Each scene shows the same named points in several views. A view is turned or mirrored, and shifted as a whole, has a little noise and may leave points out.
In the rows, zero is written as 128.

Scene 1
View 1
Q645: [128 104 139 110 170 123 108 108 114 124 149 132 116  83 144 167 147 132
 120 149 126 125 131 135  88 121 117 154]
Q16: [146 148 150  96 205  94  72  40  83 185 198 116 112 100 143 147 204 166
 114 111 182 160 111 122 110 115 167 183]
Q989: [143 131 136 131 169 145  63  96  95 181 157  98  98 120 152 131 206 141
 165  88 175  97 112 129  86 140  71 154]
Q281: [125  60 139  85 191 129 145  92 108 114 149 132 125  74 138 191 136 113
 109 166 113 159 161 139 114 107 166 171]
Q141: [143 110 147 163 194 187 120 113  88 139 186 111 110 106 162 178 164 146
 135 172 156 101 124 172 146 130  61 176]
Q901: [118  93 148 111 136 139 121 105 114 123  89 140  86  85 167 174 160 109
 131 125 103  86 131 162 105 138  96 173]
Q528: [125  92 127 106 147 118 104 105 125 110 119 135 113  78 136 154 146 106
 120 145 107 107 146 140  65 124 137 148]
Q162: [108 109 128  97 168 107 111  70 102 128 151 126 122  76 122 147 146 105
  67 162  97 104 133 164  94 104 153 192]
Q25: [134  69 116 150 161 183 113 152 117 110 142 106 120  96 138 156 139 104
 155 160 121  83 150 149  75 134  57 131]
Q393: [135  90 134 102 178 125 103 105 113 131 154 122 120  88 136 161 155 127
 133 136 138 139 142 123  80 119 133 146]
Q299: [ 85  95 154  98 140 128 140 124 107 125  95 135  96  84 155 178 120 102
  97 136  70  78 108 163 109 122  47 184]
Q229: [176 115 149 103 162 120  58  50 111 173 122 129  79 106 179 155 246 149
 196  63 204 149 142 111  91 153 183 150]
Q574: [117  36 132 125 209 203 158 148  88 128 175  87 130 105 136 191 128 104
 143 172 126 129 155 148 134 111  48 163]
Q359: [123 146 160  83 180  63  99  85 112 136 166 154 117  71 143 172 137 167
  86 142 126 160 100 117  89 111 143 162]
Q586: [129 129 152 108 204 116 107  86  90 153 196 123 122  92 143 171 156 160
 104 150 151 149 111 132 119 111 114 176]
Q781: [131 100 128 145 151 157 113 110 117 105 132 133 110  83 147 160 146 111
 113 175 111  75 143 176  98 131 109 163]
Q644: [100  65 133  61 199 114 121 116  97 157 162  90 135  98 110 159 134 106
 122 112 117 159 132  98  78  95  95 156]
Q613: [143 105 136 125 187 143  97  98 101 146 174 113 116  98 144 160 170 140
 138 141 158 129 133 135 103 124 112 158]
Q423: [113 128 153 106 138 107 110  96 115 126 110 150  95  79 159 167 146 126
 101 135  99  89 109 158  97 130  99 175]
Q360: [ 99  92 136  88 108 115 101 105 120 135  56 130  82  91 152 142 164  80
 129  85  84  60 124 151  64 139  86 167]
View 2
Q781: [ 75 123 163  81  70 155 110 118 132 122 102 130 134  99  90 135 110  86
 130 148  72 144 173 131 115 206 177 155]
Q393: [ 83 116 147 108  71 166 154 129 128 134  90 128 110 115 117 141  82  92
  95 143  63 148 137 113 106 138 118 164]
Q423: [ 89 139 154  97  61 185 114 167 158 113 103 124 187 106  89 107 127  92
 102 148  85 132 147 124 119 183 166 153]
Q141: [ 38 109 146  60  62 113 170  98 101 118  94 101 143 136 149 132 163 102
 149 144  73 146 137 136 145 196 156 143]
Q528: [ 96 129 162 104  74 183 113 144 147 129  98 139 130  94  85 137  75  83
  98 147  71 142 161 119 102 173 150 164]
Q16: [ 94 121  90 101  21 142 184 157 120 108  82 120 101 134 142  93 149 134
  61 152  68 128 113 102  86  63 126 140]
Q901: [ 84 137 185  94  64 175 113 162 160 111 117 137 165  90 106 136 122  90
 123 138  73 116 146 117 135 209 149 149]
Q586: [ 63 109 106  96  63 154 170 123 127 119  88  98 139 149 124 107 140 106
  91 154  74 157 127 119 110 122 128 150]
Q359: [ 80 123 104 114  73 200 158 161 158 129  83 107 160 148  92  88 107  99
  48 163  87 154 129 128  90 113 133 152]
Q574: [ 32  83 167  94 106 136 148  57 120 124 118  96 134 132 135 172 118  76
 176 137  52 170 143 101 159 205  93 167]
Q645: [ 73 116 142 101  75 171 144 130 138 129  92 118 136 123 105 127 100  89
  98 150  73 153 140 121 110 158 133 158]
Q644: [ 91 102 145 136  84 182 138 111 137 122 106 109 147 120 113 145  84  80
 118 138  52 173 126  71 126 109  69 193]
Q989: [113 145 166  81  14 119 172 160  79 125  67 132 147  88 170 133 128 107
 124 125  63 130 110 106 135 126 151 176]
Q360: [132 157 205 109  44 188  79 187 155 108 112 154 190  53  94 139 100  80
 129 127  69 118 147  91 135 190 155 179]
Q25: [ 72 120 195  82  82 141 132  98 100 145  86 125 140  93 122 170  79  68
 159 133  62 162 155 129 142 215 154 183]
Q299: [ 80 130 177 105  82 193  92 143 167 108 123 110 225 102  84 124 133  73
 143 142  78 148 150 104 150 212 143 169]
Q162: [ 89 112 112 107  65 175  92 121 159 101 115 121 130 113  62 105 125  94
 102 160  68 154 175 102  89 143 157 155]
Q613: [ 74 117 141  88  56 139 165 124 110 126  85 121 117 120 137 132 116 102
 109 143  67 143 131 120 116 144 135 156]
Q281: [ 49  91 131 115 102 187 130 110 176 113 128 122  95 134  88 139  97  95
  93 156  62 141 156 108  99 166  96 136]
Q229: [112 150 165  91   6 145 196 212 123 120  82 172  65  81 182 139 105 136
  57 125  62  65  98 113  98 113 120 128]
View 3
Q281: [108 124 104  79 144 127 188 110 164  73  62 163 145 146 176 128 151  86
 118 163  89  75  92 132 126 172  59 189]
Q989: [145 157 125 103 137  94 150 154  92 107 170 128 183 172 100  81 109 182
  96 141 116 152  91 156 105 165 121 140]
Q162: [115 130 100  73  90 124 129 151 144  77  72 144 138 128 155 107 142  97
 112 147 107  62  88 132 158 173 112 199]
Q141: [ 91 146 119 111 133 103 136  78 126  94 127 178 146 181 117 167  88 165
 103 122  67 143  83 160 149 183 103 143]
Q613: [124 145 119 100 142 117 163 114 122  84 126 141 155 164 130 117 127 147
 110 152  96 127  93 136 127 162  97 156]
Q644: [ 93 120 121 115 146  81 201 176 134  66  98 132 127 161 132 122 173  96
 114 158 138  95 103 146  79 162  78 171]
Q299: [ 76 101  77 100 131  66 102 188 161 132  81 195 154 179 133 118 126 115
  91  96  97  71  78 162 124 208  86 193]
Q645: [119 124  97 101 149 120 144 137 148  91 101 148 153 163 139 109 147 134
 110 143  99  97  87 123 132 168  87 175]
Q229: [206 168 127  35 169 134 197 126  93 124 166 117 227 155 168  23 112 166
 103 185  99 153  99 135  95 149  77 150]
Q574: [ 63 134 118 151 152  81 194  92 156  67  81 196 143 181  97 190 119 116
 107 129  82 113  89 178 104 195  77 152]
Q16: [149 154 149  37 114 130 168 128  79  82 159  92 126 144 195  90 131 143
 117 182 117 143 108 118 135 129 107 152]
Q393: [131 135 109 104 156 123 178 134 141  76 106 134 160 158 133 102 153 129
 115 162 107 104  94 124 114 158  84 168]
Q528: [136 126  80 103 146 125 140 154 163  92  79 154 180 150 124  81 153 121
 107 144 103  72  82 125 130 178  91 192]
Q423: [115 113  83  74 131 102  99 172 147 129 100 164 161 166 153  89 129 134
  97 117  95  84  79 133 144 185  95 190]
Q586: [104 130 128  79 130 115 148 121 115  82 132 129 112 165 172 137 138 138
 116 152 100 127  99 121 142 148  94 156]
Q901: [121 123  83  83 143  95 124 157 153 133  91 187 194 168 135  87 114 129
  93 118  85  86  76 160 123 202  83 189]
View 4
Q360: [159 103 151 183 122  93  77 199 136 160 140 174 108 182 158 158 133 137
  43 178  33 101 125 155 141 128 203  69]
Q281: [160 131 115 195 106 147 125 132  92 146  85  95 169 145 105 114 180 147
  85 184 105 138 121 101 149 125 118 100]
Q229: [105 123 156 156 200  51  87 117 168 169 147 148 167 116  83 150 167 155
  97 200  95 116 151 245 101 103 104 157]
Q16: [ 63 135 103 142 145 109 113  62 118 142 168 105 152  83  95 169 149 137
  93 183 120 116 110 173  99  99 100 137]
Q586: [ 90 114 110 142 120 149 123 106 101 125 143 108 164  99 118 142 158 109
 105 177 105 116  80 134 136 114 113 115]
Q613: [107 107 125 151 119 111 111 131 115 118 127 136 166 113 130 133 183 111
 102 186 100 114  90 164 150 110 120 113]
Q901: [159 113 148 170 137 130  86 196 122 156 129 142 145 164 138 135 154 112
  72 190  56 118 118 151 151 125 179  71]
Q528: [150 119 130 176 104 103 114 160 121 156  95 151 146 160 147 133 158 138
  53 162  85 110 110 129 155 102 150 108]
Q644: [130  71 118 203  79 119 131 115 105 100 120 129 129 124 121 144 164 170
 100 179  59 104  92 112 138 166 116 105]
Q25: [149  81 141 165  85  98 107 195 115  99  89 177 166 147 177 108 208  96
  95 184  75 105  74 155 197 117 150  87]
Q359: [103 118 116 142 127 158 139 108 115 171 130 111 148 121 112 151 107 134
  72 144  96 109  89 101 124 106 119 142]
Q162: [127 150  93 173  87 130 110 122  88 150 120 114 133 142 143 149 152 128
  42 170 106 122 112 101 140  93 158  79]
Q393: [126 103 125 172 110 103 124 127 120 131 104 139 158 128 124 131 173 143
  89 174  93 111 100 143 147 118 113 126]
Q141: [105 109 125 127 123 146  96 163  94  96 138 129 190 105 147 116 208  53
 125 205 103 123  69 169 176 107 140  76]
Q781: [143 130 124 158 100 117 100 177 105 139 104 148 159 154 164 124 180  94
  63 178  96 118  97 139 173  89 167  79]
Q423: [132 120 133 148 130 144  99 175 115 167 137 137 139 154 146 148 127 104
  58 167  69 112 101 127 144 107 176  87]
Q574: [150  77 126 185  78 149 113 171  81  65  99 125 180 123 142  97 233  97
 136 213  78 126  73 130 189 158 128  60]
Q645: [129 110 127 160 110 127 119 147 115 142 109 137 158 136 136 129 158 122
  80 169  90 112  92 131 154 111 133 113]
View 5
Q528: [ 66 160  94 128 137 124 170 136 122 163 108 146  91  95 114 130 115 135
 117 142 158 122 151 157 131 207 107 131]
Q613: [ 79 139  80  80 140  94 145 148 138 145 142 108 132 104 150 110 121 150
 136 158 125 115 144 133 163 181 124 146]
Q360: [ 99 187  99 176 168 128 238 118 127 114  68 115  86 100 127 128 108 143
 106 167 185 112 163 179 149 231  78 154]
Q299: [ 84 161  77 169 195 175 206  93 100 133  99 132  92 131 140 126 118 131
 112 186 133 154 164 146 164 231 106 179]
Q16: [ 91  81  63  79 150  56 110 133 184 128 158  94 131  58 179  99 172 150
 139 148 149  79 121 168 140 119 145 149]
Q393: [ 60 148  86  86 141  98 148 150 134 157 132 136 116  99 131 111 136 152
 137 144 135 106 124 144 137 198 114 137]
Q162: [ 71 103  95 138 149 151 148 121 129 162 123 163 104  82 125 144 145 136
 119 173 161 150 149 184 153 163 130 135]
Q644: [ 38 141  92  92 181 123 161 148 119 131 121 163 130 117 136 107 178 182
 156 171 124 113  85 156 141 219  90 150]
Q281: [ 51 135  75 113 150 144 155 129 146 215 159 167 103  91 116 121 152 149
 125 172 122 125 113 147 135 212 150 134]
Q645: [ 67 145  79 107 148 118 149 131 121 156 127 132 105 105 134 118 125 136
 127 146 133 123 145 141 141 195 121 147]
Q229: [116 161  69  88 120  11 178 157 216 144 141  53 114  48 164  85 127 155
 123 130 175  27 127 157 125 178 128 134]
Q989: [108 154  88  79 144  56 170 157 146  83 110  63 146 105 175  99 109 158
 138 157 149  93 158 142 179 174  91 158]
Q901: [100 173  78 153 158 134 208 112 136 154 113 108  92 104 138 121 102 132
 105 172 148 122 166 148 157 223 118 160]
Q25: [ 71 194 103  86 126 128 183 163  94 149 112 123 130 143 119 124  72 147
 129 165 117 150 170 111 184 236  93 140]
Q781: [ 84 157  93 122 128 141 171 133 115 167 120 127 106 108 123 138  88 127
 112 168 142 153 181 144 172 199 123 138]
Q359: [ 60 100  54 118 169 109 102 102 119 138 132 134  85  87 157 109 166 119
 132 116 136 110 133 155 104 153 132 161]
Q141: [ 98 141  68  77 142 123 150 136 125 152 160  84 148 132 167 109  90 138
 129 191  91 151 176 103 209 183 144 167]

Which points are out of place in each view (at most two, in the order of its rows)? Write none if all are in place.
view 1 => Q393, Q781
view 2 => Q645
view 3 => none
view 4 => Q901
view 5 => Q16, Q359
